The views of a scene show one set of named points, each view turned or mirrored, shifted and resized as a whole, with a little noise and some points left out.

Scene 1
View 1
k49: [ -2 -40  -6  15  10   4   8  -1  -2  16  -3   1  -9 -18  -7   5  15   3
 -40  -7 -10  14  42   0  12  -6  16   0   1  -6  -7  -8   8   6  16  -9
   5 -18 -13  -1  -6  20  18 -20 -15   7 -14 -21]
k45: [ 30 -65   3  38  -3  21   5  -2   8  38 -25   1  12 -26   8  12   6 -16
 -11 -16  -3 -21  32   5   7   8  12 -10 -18   9 -20  -8   7   9  35 -10
  -8 -50 -12   4 -21  19  27 -15 -18  10 -19 -35]
k796: [ 27 -32 -17  29 -11 -12  -2   9  29   8 -10 -17   2 -24  15   0  17 -10
  -8   1  11 -26  17   3   0   5   7 -19   4   6  15 -13  17  -1   6  16
  12 -13  20  -7 -14  -6  15 -26 -14  10   1 -24]
k690: [-30 -14  -8   0  24  -7   6  -3  -1  -5  11   9 -31 -11 -15 -14  51  17
 -37  11  -5 -10  36   2  12  -5   4  -4  19 -22  -6  -8   9  -3 -21 -11
  36   6  -4   3 -14   8  12  -6  -7  -6  -8 -21]
k802: [ -9 -53  -6  15  18  -2   2   1  10   1   3   7 -23 -14  -5  10  40  13
 -43  -5  -7   3  53   1  18   5  14  -6  -1 -14 -12 -22  14   8   9 -13
  29 -23 -10   3 -18  10  23 -16 -14  -4  -3 -26]
k768: [ 17 -38 -15  25  -4 -11  -1   8  20   8  -7 -14  -4 -21   8   4  16  -4
 -23  -3   7  -9  27   1   4   1  11 -12   3   3  11 -13  15   2   9   8
  11 -15  10  -9 -10   2  16 -24 -15  11  -1 -23]
k250: [  3 -40 -12  18   3  -4   4   1   4  13  -4  -5  -9 -18  -5   5   9   2
 -43  -7  -7  21  44  -3  12  -7  18  -4  -1  -2   0 -11  11   9  20  -1
   5 -14  -5  -7   0  15  18 -25 -13  11  -6 -18]
k348: [ 38 -18 -16  31 -24   0   9   4   3  36 -19 -22  22 -26   7  -8 -23 -23
 -11  -7   2   2   8  -1  -4 -16  10  -7   4  15  18  11   4  -1  18  22
 -27  -6  14 -13  12  12   9 -29 -13  31 -17 -18]
k396: [ 11 -29 -12  20   3  -7   0   5  19   6  -6  -6  -8 -20   5  -5  32  -4
  -8   5   9 -35  17   5   1   7   1 -18   7  -1   5 -11  13  -2  -6   4
  23 -10  10   1 -21  -3  16 -14 -13   4  -4 -28]
k127: [-13 -31   0  10  19  13  14  -6 -16  20  -3  14 -13 -14 -17  -7  27   6
 -35   0 -13   0  38   1  13  -7   8   1   6 -14 -20   0   2   5   7 -16
  10 -17 -20   4 -12  24  18  -6 -10   3 -23 -24]
k505: [  5 -12 -21  13  -3 -16   3   5   9   4   1 -13  -9 -18  -1  -9  15   0
 -28   5   5   2  22  -1   2 -10   7  -8  17  -4  20  -5  10  -2  -6  13
  13   9  15 -11   2   3   7 -23  -9  13  -1 -17]
k84: [ 31 -45  -2  34 -11  22  11  -2   0  44 -25  -4  19 -26   4   0  -7 -21
  -3 -11  -4 -18  17   3   3  -3   8  -7 -10  14 -11   7   4   7  28   0
 -21 -35  -9  -2  -8  23  22 -16 -17  17 -26 -29]
k520: [ -4 -37  -7  15  11   1   6  -1   1   9  -1   2 -15 -17  -6  -1  26   5
 -33  -2  -6  -2  38   0  12  -1  10  -5   4  -7  -8 -10   9   5   6  -7
  17 -14  -7  -1 -14  12  17 -17 -11   4 -10 -22]
k86: [-29 -17  -5   4  25  -6   3  -2   2  -8   9  12 -32 -12 -13 -14  61  17
 -28  15  -1 -31  30   5  10   2  -2  -9  20 -23 -11 -10   8  -4 -26 -14
  43   4  -1   6 -25   3  14   1  -6 -10  -8 -25]
k287: [ -7 -10 -11   9   1   0  15  -3 -19  24  -2  -3  -5 -15 -16 -12  -1   2
 -45  -2 -13  31  31  -5  11 -24  14   7  15  -6   4  10   1   2   6   4
  -7   5  -8  -9  13  24   9 -22  -8  17 -20 -13]
k719: [ -2 -24  -8  15   8   2   5  -1   2  11  -5   2 -11 -18  -3 -10  31   1
 -16   6   0 -27  24   5   5   0   2  -9   9  -5  -7  -4   8  -2  -5  -5
  18 -10  -1   2 -16   9  14  -8 -11   3 -14 -26]
k403: [ 26 -24 -29  27 -17 -30  -7  15  37  -6  -2 -25  -3 -22  18   1  14  -8
 -18   3  18 -11  19  -1  -3   2   9 -19  13   6  34 -18  21  -1   0  26
  18   0  33 -17  -4 -14   8 -35 -13  16  14 -16]
k299: [ 25 -17 -14  25 -13  -1   7   3   4  29 -13 -18  13 -22   4 -11  -8 -17
 -11  -2   2  -6  10   2  -1 -12   8  -7   9  11  14   7   7  -2  11  16
 -12  -6  10 -10   4  10  10 -22 -11  22 -16 -20]
View 2
k127: [-23 -14  19  12 -15  -7  -1  -3 -18  -4  26 -10   4  35 -27  12   4 -18
  20   1   8  24   7   3 -24   1  30  -8  18  22 -24  -9  -5   1  -9 -25
   8  40  22  39   7  17  11 -31   7 -20  28 -12]
k86: [  5  -2   6   6   3 -22 -17 -15  41  -2 -10  -9 -12  44 -22  18  25 -23
  -9  13  -3  26  23  18 -14  14  51  14   9  -1 -22 -20  -4   9  10 -45
  15  15  35  60   7  18  24 -35 -16  -7  -7   1]
k690: [ -1 -11   9   8  -2 -17 -19  -2  32  -7  -4  -9 -10  43 -20  17  15 -23
   8  17  -1  25  25  20 -14  14  41  11  24   6 -30 -24  -3   3  13 -44
  15  20  31  49  11  19  22 -34  -2 -12  -1   5]
k250: [-32  -6  -3  -1  -7  -1   0  16 -17 -11  15  -7  12  21   3  28   0   2
  29  17   4   0  13 -15   2  -7  -1 -14   6  13 -22  -6 -11  -7 -14 -23
   5  23  -1   0   4  19  24 -13  33 -18  35 -26]
k802: [-26  -6   2   9   0   5 -23  -3  11 -10  -4   1  -4  44 -19  44   8 -12
  13  17  10  10  26  -7 -14   9  35  -4  -7  14 -24 -13 -14 -11 -10 -24
  18  32   2  24  -1  31  13 -15  13 -22  23 -26]
k796: [ -8  20 -16 -24  14 -25  19   9  14 -10  -4 -17  11  -1  34  20  24  12
  -1  22 -10  -7   7 -14  28 -10 -15   3 -17 -18  -9  -5 -10  15  -6 -40
  -1 -18   5   4  -4   4  52 -19  17  -1  15 -28]
k348: [-25   5  -4 -19  -7 -23  46  33 -42  -9  39 -31  31 -19  36  -7   6  19
  33  10  -7 -10 -12 -17  30 -28 -44 -11  19   0 -16   3  -3  20 -14 -29
 -15  -4   5 -16   7  -9  50 -27  41  -1  38 -24]
k396: [ -6  14  -7 -12  10 -22  10  -5  18  -4  -3 -14   5  10  15  19  24  -2
  -6  13  -6   6   8  -6   8  -3  10   7 -17 -10  -9  -6  -8  15  -7 -39
   4  -2  12  27  -6   8  40 -24   2  -3  12 -21]
k287: [-23 -21   8   5 -25 -16   5  35 -26 -11  34 -22  12  19  -6  -3  -3  -6
  47  14   0   9  10  11   1  -8  -6 -12  55  18 -38 -14   1   3   5 -31
   2  28  20  10  22   5  24 -38  33 -17  26   6]
k45: [-42  10   6  -3  -2   2  33 -12 -47  -4  30  -8  21  10   0  24   6   3
   8 -10  14   3 -17 -37  -7 -17   6 -19 -38  17  -1  15 -17   4 -37 -10
  -6  28  -5  13 -18  16  26 -11  12 -17  55 -61]
k403: [ -7  18 -27 -27  17 -21   3  22  30 -14 -16 -16  10  -1  45  31  24  18
   8  38 -16 -17  21 -14  37  -8 -24   7  -6 -22 -15 -12  -9  10  -1 -47
   4 -25   0 -12   3   7  55 -12  31   2   9 -22]
k520: [-23  -7   3   3  -4  -6  -6   2   0  -7  10  -7   4  31  -9  26   9  -8
  14  14   4  10  15  -2  -7   2  18  -4   7  12 -24  -9  -9  -1  -6 -30
  10  23  12  23   4  20  22 -22  14 -15  23 -20]
k719: [ -9   4   6  -2   0 -21   9  -6   4  -2  10 -12   3  20  -4  12  20  -7
   1   8  -1  14   5  -2  -5  -2  22   3  -1   1 -15  -8  -6  12  -6 -34
   4  13  20  38   1   9  32 -29   1  -8  17 -16]
k505: [ -8   1  -6 -11   0 -24   2  23  13 -12   5 -19   6  13  17  13  14   5
  18  26  -9   0  19   4  21  -4  -8   3  27  -5 -27 -17  -2  10   6 -43
   7  -3  16   7  13   4  43 -25  23  -5  11  -3]
k49: [-33 -10   5   5 -12   0  -3  10 -19  -9  20  -9   7  30 -10  20   2  -7
  29  11   7  10  12  -6  -8  -2  14 -12  14  18 -28  -8  -7  -4  -9 -23
   6  34   6  15   6  20  18 -23  23 -20  32 -21]
View 3
k299: [ 25  -6 -14  -1 -22  -1  13  14  12   2 -14  -8 -23  -1   6   2 -31  -9
 -34  -7 -21  13  12   9  -4  52  -2  13  -5  31   4  -4  21  19  -3   3
   8  -6   1  -2  27   7 -37  -7   3 -15 -23  11]
k127: [-19 -33 -22   2   4  14 -11  33  21 -16  20 -29 -43 -19  19   0 -25  13
 -50  27  -1   0  40 -37  22   7  31 -43 -27  -1  16  -6  23  -6  -8 -31
  24  38   9 -64 -13  25 -23  17  27  10  -5  22]
k802: [  8  -5 -19 -14   0  22 -17  35  39 -14   4 -28 -26 -28  17 -27 -27  43
 -49  29 -18   1  46 -38  16  18  50 -68  -9 -22   2  -9  -4   2 -26 -41
  20  53   6 -45 -27   0  -9  48  41   7  14  19]
k86: [-19 -17   8  -7  14  26 -18  54   6 -20  33 -21 -26 -44 -26   0  -7  40
 -34  44  10 -28  39 -35  13 -11   5 -57 -47 -35  22  -5  -3  16 -13 -56
   7  23  33 -18 -27  23  10  66  60  12   2  19]
k505: [ 27   5  -2 -13 -26  15   9  31  14  -3 -11  -6  -9 -20 -17   2 -17  21
 -27  14 -15  -8  24  -4  -6  39  -2 -25 -25   6   6  -6   4  29 -25 -18
  -1   6   5   4  18   6 -11  23  25  -8 -10  11]
k250: [ 24  -3 -26 -11 -18  12   1  19  34  -4 -16 -21 -21  -7  25 -20 -34  23
 -47   8 -25  12  32 -22   4  44  38 -37   4  12  -2  -8   9   6 -23 -15
  18  34  -8 -37  -1  -3 -29  10  13  -2  -2  14]
k45: [  2 -19 -34   4  25  -2 -20   8  29 -11  -9 -32 -52   6  54 -56 -56   4
 -64 -10 -28  41  26 -19  16  36  54   1  46   6  -1  -3  13  -6  30  -9
  26  29  11 -26 -26 -12 -52  15  12 -11   7  13]
k348: [ 33  -3 -20   0 -22  -7  16   8  13   5 -27 -10 -26   7  16  -5 -37 -18
 -33 -20 -27  23   6  13  -8  65   3  29  12  40   0  -4  23  21   6  13
   9 -10  -4   4  31   1 -46 -19  -7 -22 -27   8]
k719: [ -3 -17  -6  -1  12  13 -11  33  10 -15  15 -22 -32 -23  -1 -15 -23  19
 -41  17  -4  -1  29 -15   8  14  10 -24 -13 -12  14  -4   6  15   6 -30
   9  13  23 -10 -14  10 -15  37  37  -2  -3  14]
k287: [  8 -20 -26  -6 -38   8  16  23  19   0   0 -18 -22  -9   5  26 -16   0
 -34  19 -10  -3  24 -15   6  33  11 -31 -41  30   6  -8  31   1 -32  -9
  16  27  -9 -61  26  34 -31 -13   8  -1 -20  18]
k520: [  4 -12 -15  -9  -2  15  -6  29  26 -10   5 -25 -27 -21  11 -15 -25  27
 -42  22 -16   0  38 -26  10  21  32 -44 -15  -5   5  -7   4   8 -16 -31
  16  35   9 -36 -14   8 -17  31  30   5   1  18]
k768: [ 30   7 -12 -11  -8  10  -4  25  27  -5 -17 -17 -15 -15   5 -29 -32  26
 -39   2 -25   7  26  -9  -2  44  25 -22  10  -2  -2  -5  -5  23 -12 -22
   5  16   7   4  -6 -11 -22  31  23  -9   2   9]
k84: [  2 -20 -31  15  14  -5  -7   6  17  -6 -10 -26 -50   6  44 -34 -51 -12
 -59 -16 -24  34  19  -3  12  42  29  22  33  23   3  -2  25   2  32   1
  24  11  10 -24  -6   0 -53  -5   2 -14 -10  12]
k396: [ 13  -1   2  -3  14  14 -11  37  14 -12   2 -17 -25 -24  -9 -27 -27  26
 -37  11 -12   0  24  -7   0  27   6 -15   1 -19   8  -5  -7  27   6 -31
   3   4  28  20 -15  -6 -11  52  40  -8   0  10]
k403: [ 59  32   4 -21 -20  14   8  27  23   0 -33  -3   7 -20 -18 -23 -24  31
 -25  -2 -31  -2  16   8 -19  61   0 -10   6  -4  -6  -6 -21  46 -22 -19
 -10  -5   8  49  12 -22  -9  42  30 -16  -3   2]
k690: [-13 -18   2  -9  -3  25 -10  51  15 -16  28 -21 -23 -40 -19  10  -5  36
 -33  44   5 -25  41 -33   9  -4  10 -61 -55 -23  18  -9   2  11 -23 -49
   6  28  20 -33 -13  23   3  51  52  14  -2  22]
k796: [ 39  13   1  -9  -4   9   0  27  12  -5 -18 -11 -14 -13 -11 -29 -29  22
 -32  -2 -22   2  18   6 -11  51   2   3  15  -4   1  -4 -11  37   1 -19
  -2  -7  18  40   2 -16 -18  41  29 -17  -4   5]
View 4
k84: [-40  25 -16  24 -10  -2  -9  38  39 -17 -18   7 -21 -11  -9   8 -27  44
  -5  -3  22 -17  -1  11   9  35  -2   2  -2 -37  31   5  14 -20   2  16
 -10 -29 -28   4  -5 -29  -5 -22   7  15 -29  15]
k299: [-33  22 -12  15  -2   3   5  21  15  -4   3 -15  -1   0  -5   6 -22  11
  12   5   2  -5  12  20   4   5  -1  20 -16 -29  22  -9  16 -16  -9  28
   6 -22 -11 -10  11 -21  18 -27  14  34  -9   6]
k348: [-42  39 -13  20   7 -11   1  28  21  -9   5  -3  10  -5 -14   9 -27   9
  20  -9  -1  -4  13  29   7   6  -6  25 -23 -41  29 -13  23 -17  -5  38
   5 -23 -12 -17   5 -28  22 -29  28  30 -11  -4]
k396: [-18 -13  -6  10 -22  38  12   0  11  14   2 -30 -26   3   4   2 -12  18
 -11  47  -1   0   6   5  -6   5   5  -3   0  -4  11 -13  -6  -9 -11  17
   3 -31  -5   8  17 -13  27 -20 -30  44  -9  36]
k802: [ -2 -36 -21   4 -16  12  -8 -17 -29  24 -24  -8 -39   4  19   0 -24  30
  -2  38 -11   5   7 -15  -1  19 -16  -6  14  14  22   6 -18  12  -3  -8
 -17 -24 -30  43  23   6 -11 -24 -55  19 -12  27]
k505: [-17  -5 -11   5  -4  13  10  -8 -17  18   4 -32  -4   8  10   2 -20  -5
  14  23 -14   8  19  10  -2  -9  -7  22 -15  -8  13 -13   2   0 -13  20
   7 -18  -7   3  27  -5  22 -31  -7  45   7  15]
k287: [-18  -1 -15   9   0  -4   3   6 -31   4 -17 -31  -2  21  18  -2 -24   1
  21 -11   1  -1  17   5  12   5  -6  41  -6 -13  14  10  13   2  -6   9
   0  -7 -22   9  33   9 -12 -30  20  28  13  -7]
k49: [-15 -13 -20  10  -4  -4  -7   1 -21   6 -25  -7 -24   7  16   0 -26  25
   8   9   0  -2   6  -7   8  20 -14  11   6  -4  26  10  -3   4  -3  -1
 -15 -19 -32  28  22   1 -18 -27 -16  17 -11   9]
k45: [-32   8 -19  24 -15   1 -15  29  36  -9 -25  20 -36 -14  -7   9 -27  57
 -13  14  17 -15  -7   2   7  42  -8 -15   8 -25  38   4   1 -15   5   7
 -16 -36 -34  21  -8 -28 -10 -22 -23   6 -41  26]
k127: [-13 -26 -16  10 -18  15  -2   5 -23   2 -37 -30 -32  18  27  -8 -23  31
  -8   7  19 -13   3 -11  12  26   0  15  14  -1  14  21  -3   2  -3 -13
 -14 -15 -33  31  26  11 -31 -23 -11  18  -1  13]
k768: [-20  -1 -14  10  -8   8   2  -6   4  15   3  -5 -17  -7  -2  10 -20  17
   6  32 -14   7  12  10  -6   8  -9  -3  -7  -8  23 -14  -6  -3  -9  20
  -3 -29 -14   9  12 -16  22 -28 -29  32 -14  24]
k690: [  1 -45 -10  -2 -24  40  12 -21 -42  24 -20 -57 -31  28  35  -9 -12   8
  -9  35   1  -1  11 -15   1   4   5  18  11  20  -3   8 -15   9 -12  -9
  -3 -13 -13  32  44  24  -9 -21 -29  42  19  23]
k719: [-17 -18  -8   8 -26  34   9   3  -2   8 -14 -36 -28  11  14  -1 -16  21
 -13  33  11  -8   7  -1  -1  14   7   7   7  -4   9  -1  -5 -10  -9   6
  -3 -23 -12  15  20  -3   3 -19 -18  36  -4  28]
k796: [-24   7  -9  11 -12  26  15  -1  19  14  15 -14 -10  -9  -7  10 -12   8
   2  44 -16   7  14  17 -11  -4  -2   0 -18 -13  18 -25   0 -13 -14  33
   8 -34   3  -6  10 -23  45 -24 -22  48 -10  28]
k86: [  1 -51  -5   0 -33  57  17 -20 -28  23 -16 -66 -41  26  33 -10  -9  11
 -22  48   8  -6   8 -16  -3   6  13   8  17  21  -8   6 -19   4 -14  -7
  -2 -18  -9  30  42  20   1 -17 -37  44  14  36]

Which points are out of place in each view (at most two, in the order of its rows)? Write - if all are in place.
view 1 => k796, k250
view 2 => -
view 3 => k299
view 4 => k287
